Points, in no order, along strands that fork and pass close to each other.
Two points are linked if the straight distance between their rows is under 93.4. Some points are linked to none.
Q_893: [-14 -28 -22 -57  10  15  -2  37  -7   1 -22  11 -38   6  24  14 -26  34
 -34 -30  13 -15 -16   0  28   2 -19   8   1 -14  16 -23  23  -1  29 -25
 -19 -20  22]
Q_435: [ -7  15  -3 -45   6  11   3  14 -23  36   9  -5 -36  -6  12  25  -5  10
 -41   5  13   3  28 -18  -2  23 -22   2  18   3  13 -29  14 -34  15  23
 -19  -6   5]
Q_530: [ -2  22  -3  69  13  34  -6  -1 -25 -17  11 -32 -12   3 -14  -3   5 -29
 -10  53 -11 -13 -29  -3 -18 -31 -18  25  21   8   0  36  -7 -25  14 -11
 -11 -14  -3]
Q_349: [  3  -9  -8 -13   0 -20  -2  40   8  -1 -30  -2 -13   3 -28  -3   8  12
   2  -6  -1  10  -3   3   8 -18   7  -4   9   5   4  30  -8   0  -1   7
 -40   4  20]
Q_849: [ -9 -32   8 -57  11 -34   5   8  23  31  -3  31  -3  32 -37 -23  17   1
  21 -45 -45  -3   4  29  -1  -4  20  -4 -42 -20 -18   8  13   2  13  25
  21  -6  12]
Q_296: [-12 -29 -27  -5 -19 -24 -25  33   4  10  -3  51  -3  11 -15  13  -8   0
   7 -49 -27 -15 -17  33  26  -1   0   2 -29 -12 -18 -26  25  -1  -4 -13
  33  -8  18]
Q_714: [ 28  47  13  49   9  16  -3 -21  -1   2  11 -50  18 -14  14   1   3 -23
 -11  27  -4  18  -9 -47 -46  -8  18   7   4 -10  -2   1   5 -32  -9  24
  -2   1 -25]
Q_335: [-10 -41  18 -12  16  13  14  31  13   0 -15  17   6  22  -2 -21   7  25
  -1  -1 -18  -5 -12  33  15   4   9 -27 -18  -9   0  41 -46  30  33  -7
 -29 -21  13]
Q_903: [  6   3  40 -20  10 -34  17   0  26  11 -11 -31  24   5 -10 -25  28   6
  28   3   9  36   6   3 -16  11  35 -22 -11 -22  17  40 -28   1 -14  32
 -36   1  11]
Q_932: [ 11 -15  14  34  15  23   1 -15   7 -17 -14  -2  30 -43  36 -28 -24   2
  -2  17 -15  15 -12   1   6   8  24  -5 -15 -12  -6 -25  -8  10 -11  -7
  14 -24 -34]
Q_112: [  9  16 -14  42   4  10   0 -14  -5 -41  -9 -21   7  -2 -24 -15   7 -28
   7  29   8 -17 -43  13 -15 -31  -9   8  12  -6 -12  22  -4  10 -13 -26
  14  -7  22]
Q_148: [ -6 -27 -49 -17   7   8   3  19  -8 -30 -31  14 -31   7 -13  -2 -17   3
 -11  -7   4 -35 -51   2  15 -17 -23  19  -1  -9  -7 -33  45 -17   4 -27
 -14 -12  30]
Q_969: [-14 -40   6 -16  -9 -18 -15  36  18   1  -9  28  11  25  -9   7  18  25
  10 -20 -15   9  -3  20  30   9  16 -24 -25   0   0  27 -34  38  17  -4
 -11   2  -3]
Q_387: [  1  -9   7   7 -11 -29  -7  34  -1  17 -22  -5 -10  -7 -22  15   2  16
   2 -15   2  31  29 -16  24   1  15  -9   2  14   9  33 -14 -12  -4  32
 -41   8 -10]
Q_290: [ 10  44  36  46   5   0 -11 -14  -4  12  24 -55  14  10   0   7  17 -14
   5  40  20  18   7 -37 -36   1  23  -3  10 -13  16  45 -11 -23  -8  35
  -6   3 -17]
Q_972: [-24 -30  -3  22   5  15  -3  51  -6  22 -11  26 -38  11 -15  20  -4  17
 -23 -12 -17 -12  19  16  25  -7 -10  -3   1  19   5  45 -25 -13  29  -5
 -28 -10  -4]
Q_143: [ -9 -13  14 -35   8 -26  17  11  15  46  -3  18   5  13 -27 -25  15  -9
  21 -36 -38  -2   8  19 -27   4  20  -1 -38 -38 -11   6  25 -40  -6  40
   6  -4  17]
Q_210: [  9  29 -21 -40  -6   9  10  21 -18  15   1 -14 -34   7  -8  14  14  -8
 -19   4  15   6   5 -27 -12   9 -19  12   2  -3   6 -40  40 -48  -5  46
 -29   0  23]
Q_519: [ -4   4 -20  35  14  34   8  -7 -17 -29  -4  -5 -22  -1 -16  -5  -2 -24
 -12  42  -5 -33 -45  11 -16 -29 -29  20  19   0  -8   2   8 -16   3 -25
  -1 -16  14]
Q_907: [ -2   0  -2 -47  17   1  18  23  15  -9  -3 -22  -8  35 -35 -23  30   1
   6  17  -5  -7 -26  22 -19 -26 -15   2  20  -3   5  46 -20   3  11  -5
 -29  -1  52]
Q_760: [  8   3   5  77   1  -7   1  11   4  33 -25 -12   6 -30   5   0 -11   4
  16 -23 -20  25  23 -33  -5   6  23  13 -29  -8   0  -7  20 -55  -2  27
   3  -6 -16]
Q_46: [ -1  12  13  -4  26  39  16  -3 -19   3  -4 -18   1  15  13 -13   8  -9
  -8  42  -8 -12 -23  11 -39  -2 -22   8  11 -30   7   9   5 -26   6  10
 -16 -26  31]
Q_292: [ 30 -17   9  -5  28  29  16   5   5 -27 -42 -30  15 -34  33 -32 -35  25
 -23  15  -9  11 -42 -43  -9  -5  21   3   1 -26   4 -21  10  -4  -2 -11
 -44 -34 -20]
Q_506: [ 35  50 -20   4 -31 -22  -1 -26   6  -7  -5 -12   0  -6 -23   7  -1 -29
   5 -19  25   8  -3 -22 -15 -13  11  17  -4  11 -16 -33  32 -10 -32  19
   9  10   9]
Q_820: [ -1 -13 -41   9 -11  -3 -12  -3  -1 -30 -12  27 -10  -5 -14   1 -16 -10
   8  -8  -7 -30 -40  17  10 -19 -21  17   1   7 -14 -41  30   7  -4 -37
  24   1  20]
Q_915: [ 18  12  -7  47  -4  -5 -13 -13   7 -53 -18 -10  36  -8 -13 -33  -5 -21
  26  11   4  -8 -33  13  12 -31  13   8 -11  -8 -23  17  -6  40 -17 -32
  22 -12  14]
Q_268: [ 25   1  15 -45   2 -37  11  17  38  -5 -17 -37  18  17 -31 -25  32  11
  34 -14  11  32  -9   3  -3 -16  25  -3   2 -11  13  31 -19  17 -10   9
 -47   3  29]
Q_247: [ 31  38   0 -29 -24 -45 -17 -31  28 -33   3 -11  32  22 -32  -9  21 -19
  45 -18  38  23   3  -2  12 -15  23   2   7  12  -7  -4  -4  51 -31  -4
   4  18  22]
Q_44: [  0 -27  17  48  22  49  12  -8  -1   4 -19  19   9 -28  39 -32 -30   0
   6   9 -30  -2  -9  21 -13  13  18  -1 -21 -35  -8 -26   9 -12  -6  -1
  20 -41  -5]
Q_53: [ 30  15 -22 -10 -18 -16  -7  -6   2 -28 -18 -19   1 -18 -16   4 -10  -1
 -10  -9  12   6 -21 -29   5 -20  12   7  13  18 -11 -23  27   4 -17   2
 -14   7   0]
Q_547: [  9  16   3  -2  -1 -33  11   2  20 -16 -12 -10  19  23 -43 -36  26 -23
  43  -5   0  -9 -26  28 -11 -25  12   4 -16 -22 -23  40 -10  10 -19  -9
   6  -8  47]
Q_303: [ 14   9  -3 -33 -20 -24  -2  26   2   3 -23 -21 -19 -10 -26  22  -5  12
  -9 -18  23  42  18 -44  33   4  14  -7  32  26  21  16  -3  -3   3  31
 -61  19 -12]
Q_952: [ 23  10   2  33   5   7   2   7   8  27 -28 -27  11 -41  20   6 -18   0
 -13 -13 -16  30   6 -51 -14   9  25  13 -18 -15   3 -37  32 -50  -5  34
 -10  -2 -23]
Q_684: [ -1  -1   3  50   6   8  -3  -8  -3 -15   3  -6   7 -22   2  -2  -7 -10
  -6  21  -3   1  10   0   5  -5   1   1   1  19   0  18 -15   4  -1  -4
   6  -1 -20]
Q_230: [ 18  30  -3  44 -18 -44  -7 -10  10   9 -20   1  26  -5 -14  -4  -7 -12
  30 -29  10  18  24 -11  14  -9  25  17 -27  -2 -18  -2  15  -9 -28  14
  21   6   0]
Q_614: [ -2   8 -15  37 -23 -22 -31 -20  -4 -19  15  25  26  -7  -6  11  -6 -20
  24 -10   7  -7  23  10  30  -5  -8   5  -8  28 -20 -16  14  30 -17 -22
  53  27 -16]
Q_452: [ -1  -5  -9  13  -3 -16  -7   0  12 -33 -13  13  31   8 -19 -29  12  -9
  34   5  -8 -13 -25  40   2 -15   0  -3 -19  -9 -13  20 -10  36 -14 -29
  24  -7  33]
Q_234: [  5 -19  -4 -54  -8 -46  -4  27  24   8 -14  18   2  11 -19 -14  11  13
  19 -38 -13   7 -11  21  10   1  15  -2 -18 -11  -6 -12  14   5  -2   3
  -1  -5  24]
Q_153: [ 11  18 -13  32 -17   9  -4  14 -17 -26   2 -32 -18  -5 -32  17   3 -14
 -22  19   4   8   3 -33   5 -39  -7  17  40  43  -8  36  -2  -5   6  -3
 -33  15 -20]
Q_739: [-17 -13  30 -34   9 -35  12 -25  19  18  33  -2  27  36  -4 -21  33   6
  24   6  -4  -2  21  29 -10  30   4 -28 -21  -4  13  40 -29  27  -7   7
  21  22   5]
Q_433: [  7  13  -3  -7  34  56  16 -23 -24  -4  -9 -14  -4  -9  33 -12  -7  -4
 -19  41  -8 -14 -21 -12 -45  -2 -25  13  11 -30  -2 -40  21 -31  -2   1
  -9 -28  10]
Q_730: [ 22 -10  15   2   7 -10  -7 -30   6 -20  -4  -9  47 -33  36  -9 -13   1
  -5   7   4  25 -12 -15  13  17  26 -19  -3  -1   9 -40  -9  20 -16  -1
  10   2 -43]
Q_937: [  3   1 -30 -15 -25  -2 -15  -1 -14 -13  15   6 -32 -19 -10  26 -12 -11
 -21  -5  18 -11   6 -15  16  -6 -19  16  26  40  -8 -28  28   8   1 -12
  13  25  -1]
Q_581: [-14  -1   0  -8  11  25   1  -3 -22  20  12   5 -31 -32  29  24 -25  10
 -49   5   6  -4  24 -19  13   9 -15   8  20  14  13 -34   4 -17  24  -5
  -2  -6 -30]
Q_799: [-14 -15  -2 -48  12  20  -2  10 -17  13   0   9 -32 -19  35  26 -28  31
 -44 -22  17   6  10 -15  26  17 -18   3   9 -12  24 -36   6   3  34 -23
 -11 -19  -7]
Q_466: [-16 -43  -2 -11   7  37 -11  17  -1  -4  -2  39 -13   6  33  10 -24  36
 -20 -34  -8 -21 -21  32  22  12 -11   4 -15 -23   5 -13 -10  22  40 -39
   3 -41   2]
Q_61: [-22  16 -13  15 -14 -33   1  15  -2  23  18  12 -25  23 -47  15  12 -13
  18  -4  -9  -8  26  15   1 -10 -18   2   8  28 -13  41   4 -18  -7  11
  16  27  15]
Q_933: [ -1  13  36 -12  38  27  17 -45 -13  30   4 -16  19 -18  50  -5  -4   2
  -8  37   4  14  27 -13 -45  33   2  -6  12 -38  13 -28  -8 -14  -8  26
   6 -14 -12]
Q_517: [ 26 -11  11  12  22  36  16   2  11  -1 -47 -27  25 -38  37 -30 -25  11
  -4   6 -22  25 -27 -41 -25   8  33   3 -14 -50   6 -38  20 -21 -10  20
 -22 -32  -6]
Q_536: [ -6   4   8  94   1 -10   7  -7   3  31  -3  -5  20 -11   4  -8  -7  -1
  35  -9 -19   9  25  -6  -6  10  22   4 -43 -14  -7  14   7 -32 -17  14
  34  -8 -12]
Q_687: [  6 -21   6 -76  11 -19  17  29  32  -2 -11 -20 -14  33 -25 -21  28  26
  12  -7   2  16 -16   8   3 -19   6   0   8   2  15  28 -28  20  18  -3
 -55  11  38]
Q_75: [ 13  40  -6 -18 -33 -59   1   6  22  20   3  13  -5  27 -47   2  10 -13
  43 -41   9  16  32  -2  15  -7  14   8   0  14 -22  17  14  -2 -32  17
   7  24  19]
Q_587: [ 10 -13 -16 -36  36  46  16 -10  -6 -26 -24 -16 -14 -13  40 -21 -30  27
 -36  20  10 -27 -35 -23  -7 -12 -18   8  19 -11   5 -40  20   3  12 -32
 -25 -32   3]
Q_254: [-30 -11  -2  41  -2  -7  -8  -3  -9  35  18  29 -30 -10  12  25  -6  -2
 -12  -9  -8  -5  47  14  13  17 -12   3  -4  24   3  -7   6 -24   4   5
  33   7 -26]
Q_624: [ 34  18   0 -30 -19  -4   9 -17  -5 -21  13 -28   0 -24   9  17  -6   2
 -41   2  24  17  -8 -51   3   0   8 -11  39  38   7 -20  -2   7  -8   3
 -39  18 -35]
Q_104: [-20 -19  40 -22  14 -11  13 -27   6  32  24  10  25  11  32  -9  10  15
   5   6  -5   5  26  24  -8  46   8 -35 -18 -23  13   6 -30  13  -8  14
  19   0  -9]
Q_927: [-26 -23  -5 -31  -9  18 -21  -6  -2   3  29  45  -6   8  41  29  -6  14
 -13 -14   4 -22   5  41  14  22 -21  -1  -5  -8  10 -25 -11  34  39 -42
  49  -1  -5]
Q_108: [-30 -13   1  25 -17 -20 -26  -4  -6  16  38  33  -5  -2   8  30   3   1
   2 -14   2   0  47  15  30  23  -6 -11  -9  30   5  -7  -3  20  -5  -1
  48  25 -34]
Q_94: [ -3 -34 -36 -55   0  -7  -3  46   6 -29 -38   4 -35   6  -3  -7 -16  27
 -14 -24  14 -16 -37 -17  31 -14  -9  15   0   1   7 -21  33   1  10 -15
 -34 -10  26]
Q_202: [-11  -1 -11 -32 -12  -6  -6 -14   1   0  17  10 -19   2   3  17   3  -6
  -7   7  13 -16   8  18  -3   8 -24  -2  20  21   3 -20   7  13   1  -6
  30  20  18]
Q_862: [  0  -1 -14 -19  39  63  12 -14 -29   0 -13  -2 -17 -17  43 -11 -29  12
 -35  13  -6 -23 -21 -20 -16   3 -17  13   5 -34  -9 -69  42 -30   1 -18
  -8 -34  -5]
Q_891: [-17  -6  -3 -47  -9 -27   2  29  -6  52  19  23 -45  10 -16  23   7   1
 -19 -36 -16   1  34   8   7  21  -6  -3  -8   6   2   2  19 -33   8  28
   8   8   7]
Q_229: [-19  19   8  -6   0 -38  14  -6   9  37  32   6  -5  32 -37   0  17 -12
  26  -7 -18 -12  25  22 -27   5  -5  -6  -9   2 -11  35   9 -31 -15  29
  30  18  10]
Q_221: [  6  35  17  15  -3 -35   7   4  13   6   2 -26  15  21 -40 -18  27 -13
  36   0   8   5   6   4 -10 -17  23  -1  -7 -15 -16  58  -9  -5 -20  17
   0   6  20]
Q_378: [  0 -30  11 -25  17  23   2 -16   7 -31  -2 -13  36   8  35 -18  -4  30
   3  31  26  10 -26   8  14   7  -5 -18   5  -4  23  -2 -54  63  31 -36
 -15   4   2]
Q_812: [ -9 -11 -25 -27 -28   3 -18  29 -10  -7   0  11 -45  -4 -15  36 -11   9
 -22  -8  16  -1  16 -23  38 -11 -20   8  34  42   2   3   4  13  19 -10
 -18  25  -1]
Q_402: [-19 -26 -11 -10  -6 -13  -2   7  -7  33   9  48 -23   2   5  11  -9 -11
  -4 -40 -30 -16   3  39   3  24 -11   4 -26 -24 -11 -41  35 -30  -1  -2
  48  -7  15]
Q_599: [-24 -13  17 -26  -1 -14   7  37  -5  57  10  15 -31  13  -7  25   2  17
 -20 -17 -16  10  44  -6  10  23  -1 -12  -1   3  14  25 -16 -32  16  32
 -23   4 -12]
Q_276: [-21  -8   6 -40   3 -12   9   5 -11  50  13  28 -29   8  15  12   3  -6
 -13 -22 -16  -6  24  20 -17  29 -10  -1  -8 -21  -2 -32  31 -38  -1  19
  25   1  15]
Q_950: [ -9  -4  40 -11  16 -10  21  19   5  38  -2 -10  12   9   1 -13  13  15
   9   6 -14  18  22   0 -26  23  19 -21  -8 -27  14  41 -21 -28   4  40
 -26  -7  -2]
Q_822: [-12  13   3  91  -3  -6   3 -14 -11  14  13 -12   1  -9  -4   0   0 -10
  17  11  -9   4  32  -8  -4  -3   2   5  -9  16  -1  30  -4 -35  -7   6
  27   3 -25]
Q_165: [ 21   7  19  35 -11   2   6 -20  -2 -39  16 -19  41 -37  25  -3  -6   3
 -19   7   1  22  -9 -37  32  -6  23 -18  24  28  -5   7 -26  20 -13 -33
 -32  27 -65]
Q_117: [ 30  38 -12 -54 -32 -44  -3  -8  29  -8   8 -12  -7  20 -42  -1  25 -16
  43 -31  28  15   7   0   5 -11  10   7  19  22  -5   3   6  27 -29   9
  -8  19  37]
Q_847: [ -8 -23  12 -34  27  24  19  32   1   8 -14   3 -11  27 -13 -23   8  22
 -12   4 -18 -17 -16  29 -11  -8 -14  -8   0 -12   5  42 -24  -5  23  -2
 -38 -25  36]
Q_671: [  7  21   3  23 -30 -58  -6  19  19  26 -19  20  14  17 -35  -2   2   0
  42 -47  -2  24  45  -7  30  -5  27   5 -29   7 -22  23   9  -7 -26  17
   4  16  -4]
Q_921: [-10  12  23   9   6 -23   7 -14   8  -2  15 -22  12  13 -13 -12  25  -8
  19  17  12   4  16  17 -14  11   7 -17   5   2   9  52 -25  15 -16   8
   9  15   7]
Q_77: [-35 -16  17  23  21  37   8  21 -15  38  18  27 -28  15  12  17  -6  20
 -24   4 -12 -24  27  31   4   8 -21 -11  -3  11   7  40 -34 -14  36   0
 -18 -17 -14]
Q_42: [-37   0  13   8  10  19  -1  -4 -18  36  29  27 -28   0  19  24 -10   5
 -25  12  -1 -22  41  24   6  17 -29  -5   6  17  12  10 -16 -12  19  -1
  17   1 -13]
Q_415: [-14 -35   0  31  16  49  -9   9   1 -10 -10  36  -9 -27  33  -7 -37  23
 -27  -7 -13  -9 -11  14  26  -2   6   8 -16  -3   4 -18  -8  12  26 -25
   5 -36 -27]
Q_455: [ 16  10 -11  50  -7  11  -4  -1  -7 -26   1 -17  -4 -33  -1   3 -10  -9
 -22   0 -10   0  -4 -31  11 -30   2  16  21  37 -14   1   8  -9  -3 -23
 -15  14 -33]
Q_398: [-10   9 -19  -3 -12 -24 -10  28   7 -12  -2   7 -18  19 -47   4  18  -7
  22  -9  -1  -4   5  14  13 -26 -13  -3  15  20 -14  46  -1  16  -2  -9
  -4  24  25]
Q_755: [-20 -43  14   5  -1  -1 -17  13   3   7   3  29  22   8  22   8   3  20
  -2 -10  -2   9  13  19  30  27  10 -26 -31  -7  12   5 -37  32  10  -5
   1 -13 -25]
Q_586: [ -3 -15  11  37 -21 -29 -30  -1 -11 -14  -1  16  48  -3   5  15   2   1
  19 -22   3  29  29 -25  55  13  21 -19 -20  21   8  -2 -19  41 -12   5
  -1  26 -56]
Q_577: [ -4 -26 -15 -10  -4  28 -13  -2  -2 -43   4   5  -4 -19  19   5 -21  16
 -20  16   9 -20 -20  -6  24 -19  -8   6  21  27   1  -6 -12  36  31 -47
  -6  14 -19]
Q_428: [  4  32  13  38   1   9 -15   9 -19  -2  15 -50  -6   8 -11  14  14 -15
  -8  49   4   8  -7 -27 -23 -20  -4  15  21   4   6  46  -5 -27   8  23
 -26  -9  -3]
Q_163: [ -8 -31 -35 -42 -20   4 -32  11   5 -29  19  32  14  21  26  13   0  13
  15 -11  12 -24 -20  33  13  -2 -14   2   2  -1  11 -34   1  46  34 -45
  53   5   8]
Q_741: [-21 -10  -8  34  -4  16  -8  45 -13  -8 -13   1 -34   5 -36  18   4   7
  -6   9  -4  -1  16   4  23 -24 -19   0  22  37  -1  62 -24  -3  20  -6
 -30  11  -3]
Q_504: [-13 -21 -28 -12  -2  28 -19 -13   4 -39  10  25  -6  -2  23   8 -15   3
  -3  17  14 -37 -29  23   7 -14 -28   5  10  19  -1 -21  -7  42  25 -49
  34   7   4]
Q_309: [-14 -32   2 -14  28  51  10  12 -14  15 -20  25 -24   1  30  -9 -26  26
 -27 -14 -16 -29 -15  27   6   8 -12   8  -4 -38   4 -20   8 -17  25 -18
 -14 -44  23]
Q_133: [-20   9  35  -7   6 -19  17   4   2  55  32  -1   1  24 -15   1  11   6
  12  12 -18   3  41  -2 -34  21   1 -12  -9  -8  15  44   0 -52  -2  45
   6   8  -6]
Q_657: [-10 -28  -1  31  19  46  12   9  -7   8 -16  36 -11  -1  20 -19 -20   3
   0  -4 -29 -31 -15  44   0   1  -7   3 -14 -26  -9 -10   3 -20   8  -5
   8 -34  18]
Q_169: [-29 -15   4 -15 -15   0 -21 -17  -3   7  44  35   0   2  32  37   6   0
   2   5  19  -8  31  22  23  29 -15 -16  -5  17  12 -10 -20  44  22 -20
  49  29 -27]
Q_330: [ -9 -21  39  35  20  11  23  15   0  25 -11   2  16  -3  15 -13  -4  17
   5  14 -16  16  15  10  -6  24  21 -28 -27 -25   6  41 -38  -8   0  27
 -26 -25 -16]
Q_271: [ 52  36  -4 -27 -13 -30  -3 -48  23 -43  -8 -35  23   6 -14 -17  17 -13
  12  -6  36  20 -27 -18 -20 -20  26  -1  11   6  -1 -22   2  41 -29  -3
   3   4  12]
Q_400: [  6 -14 -28  11 -15  -8 -32  -6   1 -39   5  32  28 -19   8  -1 -15  -8
  14  -9  -4 -13 -20  13  21 -11  -5  12  -6  13 -11 -43  18  35  -5 -30
  50   5 -10]
Q_338: [ 11   8   6 -11 -12  -6  -1  10  -9 -18  -9 -38 -15  -9 -22  17   1   3
 -15  16  25  26  10 -37  14 -19  -1 -10  42  33  13  43 -23   5   9  13
 -53  23 -17]
Q_359: [-10 -28  39  21  18   1  12 -14   5  15  -6   6  35  -7  27 -26  -2   9
  13  13 -12  15  17  20 -14  39  25 -31 -32 -27   9   5 -23   7 -11  19
  11 -22 -13]
Q_374: [ 10 -11   8  13 -10   2 -14 -19  -4 -53   8 -11  59 -16  24  -9   5   1
   9  17  11  17 -17 -21  40   3  12 -21   5  21   9   3 -32  57   2 -31
 -10  25 -49]
Q_815: [ -8  28  21   3   8   5   8 -53  -9  15  30  -9   0 -13  28   4   4 -17
  -8  35   7 -11  19   7 -44  18 -20  -5  11  -1   9 -25   6 -11 -19  20
  43   7  -4]
Q_21: [ 19  36  -6  46 -23 -33 -13 -37   1 -18  -1   0  37   2 -17  -7  -3 -26
  28 -11  18   1  17  -2  17 -15   7  11  -8   7 -28   1   8  19 -35  -9
  43  17  -3]
Q_270: [-14 -11  11   0  13  -3  27  -3  -8  48   8  32   4  24 -22 -17  10 -25
  23 -12 -47 -21   2  21 -43  13   3   3 -34 -37 -16   6  32 -60   2  30
  22  -2  16]
Q_316: [-16 -30  27   6  25  35   3   1  -4   7  -6  20   6 -13  39  -5 -21  23
 -18   5  -3   3   6  16  17  20   0 -19 -14 -12  13  -2 -38  18  21 -13
 -15 -30 -16]
Q_770: [ 16  12   5  31  17  44  10   2   0  11 -22 -28  16 -25  23  -8  -6 -11
  -9  10 -20  17 -16 -51 -41   6  13  16 -13 -41  -1 -40  26 -44 -11  34
 -11 -11  -2]
Q_213: [-36 -39 -13  15 -17  23 -18  28   4  -6  14  47 -10  30   0  26  12  17
   8 -12 -13 -25  10  45  35   0  -8 -12 -17  19  -8  35 -26  45  31 -28
  13  11 -14]
Q_892: [-15   5  32  -4  25  28   4 -52  -9  26  23  11   6 -24  54  -2 -13  -1
 -12  24   2  -1  32  15 -20  40  -5 -13   1 -16  10 -38  -8   0  -3   3
  37 -10 -22]
Q_142: [ 32  51  -6  69   0  31  10 -24  -2  -4  20 -41  12 -23  24   1   2 -21
 -21   9 -25   2 -31 -51 -45 -13  14  21   2   4 -20 -33  19 -46 -22 -11
   1   4 -39]
Q_669: [ 20  65 -29  13 -38 -25  -4 -19 -18   6  20 -12 -27  30 -54  20  17 -45
  18  -6  29   0   8 -21 -15 -10 -18  26  23  29 -20   4  23 -12 -26  14
   6  20  20]
Q_871: [  1  15  35 -21  44  46  21 -31 -21  17  -1 -21  15   3  37 -18   9  12
 -12  43  -1   1   9   5 -47  15 -12  -6  19 -35  12  -1 -22 -10  13   4
 -21 -31  13]
Q_707: [ 11 -35  -3 -24  25  27   0  -3   6 -33 -29 -10  11 -18  33 -26 -32  32
 -20  14   5  -9 -37 -19  12  -9   0  -1  10  -9  13 -18 -10  27  15 -30
 -27 -24  -8]
Q_183: [ 19  -8  13   3 -16   1   4  -1  -5 -18   4 -16   9 -35  10  17 -17  13
 -31  -5  11  27  -3 -54  37  -5  15 -14  37  34  -1   5 -17   8   6 -15
 -52  29 -54]
Q_86: [  2 -24  -8  -9  -4   4 -13 -22   4 -50  14  -1  60   9  32 -17  12   6
  22  23  18   3 -19  10  21   8   2 -18  -5   5  24 -11 -40  75  12 -31
  22  20 -18]
Q_146: [ 16  32   4 -23   2 -14  11  -9   9   5  -6 -31   4   4 -10  -9  26 -13
   8   8  14  14  -7  -4 -41  -5  12   7   3 -20   6  -6  14 -14 -18  35
 -12  -6  24]
Q_964: [  8  30   4 -15 -26 -53 -17 -20  17 -10  18   8  37  22 -23   2  21 -14
  46 -17  20  11  29  11  17  10  11  -6  -5  19  -4  13  -4  45 -31   3
  36  32  10]
Q_35: [  8  22 -38 -23  -8  -1  12  22 -12 -13 -17 -10 -31  18 -43   8  12 -16
   0   3  14  -1 -32 -18 -10 -12 -15  21  -4  -7  -7 -29  43 -40 -16  20
 -26  -1  37]
Q_220: [  7  54  -5  16 -25 -35  -8 -36  -3  -6  24 -15  -5  28 -42   5  19 -43
  30   3  33  -8  13   2 -19 -18  -8   4  19  12 -20  22   4  16 -34   0
  36  28  18]
Q_34: [  9   2  27  -8  15   0  17  -9  18  11 -25 -23  27 -14  17 -28  10  -2
  20  11 -10  17  -6   3 -42  14  24  -4  -9 -49   7  -7   5 -15 -21  31
  -7 -19  19]
Q_325: [ 34  55   0   1 -15 -18  -1 -32   1 -11   7 -42   5  -2 -17   6  20 -28
  -2   8  30  17  -1 -29 -35 -10  19   2  16   5   7   3   6  -1 -25  28
  -1  11   0]
Q_343: [ 13  23   2 -35  -1   8   6 -24  -8  -6  10 -30 -11  -7  10  11   5  -1
 -32  31  26   2   2 -21 -20   4 -17  -3  33  21  15 -15 -10   9   3  12
 -15   8  -6]
Q_851: [-30 -38  -4  13  -5  52 -12  19   6 -11  15  46   2  13  33  19  -6  27
  -5 -11   2 -24 -12  47  36  14  -4 -12 -24  -7   7  11 -37  52  48 -34
   8 -23 -22]
Q_999: [-16  -6  18  10  12 -10  19 -17   5  28  16  13  12  17  -7 -21  15 -11
  25   6 -25 -21   7  33 -43  16   1  -9 -19 -25  -8  20   9 -25 -13  19
  36  -1  20]
Q_479: [ 15  10 -17  29   4  15   8 -27  -4   2  -7  -2  -1 -27  15  -2 -14 -26
  -6  10 -14  -8 -13  -6 -26  -1 -11  14  -9 -13 -14 -53  35 -32 -21   6
  28  -4  -3]
Q_992: [-11 -22 -28 -38  -8  20 -10  27   0 -24 -10   7 -31   4  -3  18 -11  28
 -16   6  26 -24 -14  -6  26 -19 -24   6  25  26   7   9  -8  32  42 -40
 -19  16  13]
Q_111: [-23 -36 -28   0 -13   6 -19  36   1  -6   1  49 -24  13 -20  18  -5   5
   0 -24 -22 -29 -13  43  25 -10 -18   1 -10   7 -13  12   1  14  19 -27
  17   9  18]
Q_56: [ 24  27 -29  57  -6  16  17 -17 -10  -9   1 -15   0 -26   7   3 -11 -22
 -16  -7 -22  -7 -26 -33 -20 -14 -10  28  -5  10 -24 -53  33 -45 -13 -18
   9   3 -27]
Q_464: [ 17   7 -38 -21  -7   0   4  15  -9 -37 -27 -23 -28   3 -29   2  -2  -1
 -15   0  21  -9 -41 -32   2 -34 -13  21  15  15  -4 -15  33  -7 -12  -1
 -38   0  20]
Q_656: [  1  -7 -16 -67 -21 -27 -10  14  15  -1   4   7 -16  10 -13   5  16   9
   7 -20   8   0  -6  13   7   6  -7   0   9  11   8 -21  12  17   1  -4
   6  16  32]
Q_761: [ 23  13  17  -2  -5 -37  -5 -44  12   1   3 -13  42 -23  17  -1  -3  -9
  15  -7  16  35  17 -14  -2  23  34 -14  -8  -8   9 -29   4   7 -30  25
  17  13 -24]
Q_901: [ -4  32   6   2   4  22   5 -29 -24  -4  28 -18 -20  -2   8  16   9 -21
 -23  46   9 -13   4  -5 -36  -6 -34   9  30  20   8  -6  -4 -15  -1   9
  15   0  -2]
Q_170: [ -2  32 -35   3 -35 -28  -1  13 -16  11   6   9 -41  13 -56  26   5 -26
  13 -20   3  -2  11  -6  13  -9 -26  19  18  31 -22   1  28 -18 -13   8
   3  23  28]

A fork is a point with three links. Follow the links from the first point to the second and name the forks in between, in order.
Q_547, Q_761 | Q_950 Q_466
Q_730, Q_530 | Q_466 Q_950
Q_296, Q_61 | Q_466 Q_950 Q_229
Q_517, Q_428 | Q_61 Q_229 Q_950
Q_374, Q_229 | Q_61
Q_851, Q_170 | Q_466 Q_950 Q_229 Q_61

A fork is a point with three links, a tip a point with one. Leave the first point through the second and follow the links. Name the first fork or tip that comes.
Q_254, Q_108 | Q_229
Q_143, Q_849 | Q_741
Q_86, Q_374 | Q_61
Q_148, Q_94 | Q_34
Q_517, Q_292 | Q_378

Follow the links from the first point to the second, and from the first to the third. Name the last point that the two ways share.
Q_202, Q_309, Q_921 | Q_950
Q_937, Q_903, Q_684 | Q_229
Q_44, Q_428, Q_999 | Q_950
Q_669, Q_547, Q_517 | Q_61

Name the points in between on the shortest way along the links from the first point to the second, in order.
Q_587, Q_755 | Q_707 Q_292 Q_517 Q_770 Q_952 Q_760 Q_536 Q_822 Q_684 Q_455 Q_153 Q_338 Q_303 Q_387 Q_349 Q_398 Q_61 Q_229 Q_133 Q_950 Q_903 Q_268 Q_687 Q_907 Q_847 Q_335 Q_969
Q_891, Q_932 | Q_276 Q_402 Q_296 Q_111 Q_213 Q_851 Q_466 Q_309 Q_657 Q_44
Q_547, Q_143 | Q_221 Q_921 Q_739 Q_104 Q_359 Q_330 Q_950 Q_133 Q_229 Q_999 Q_270
Q_741, Q_349 | Q_972 Q_77 Q_42 Q_254 Q_108 Q_169 Q_927 Q_163 Q_504 Q_577 Q_992 Q_812 Q_937 Q_202 Q_656 Q_234 Q_849 Q_143 Q_270 Q_999 Q_229 Q_61 Q_398
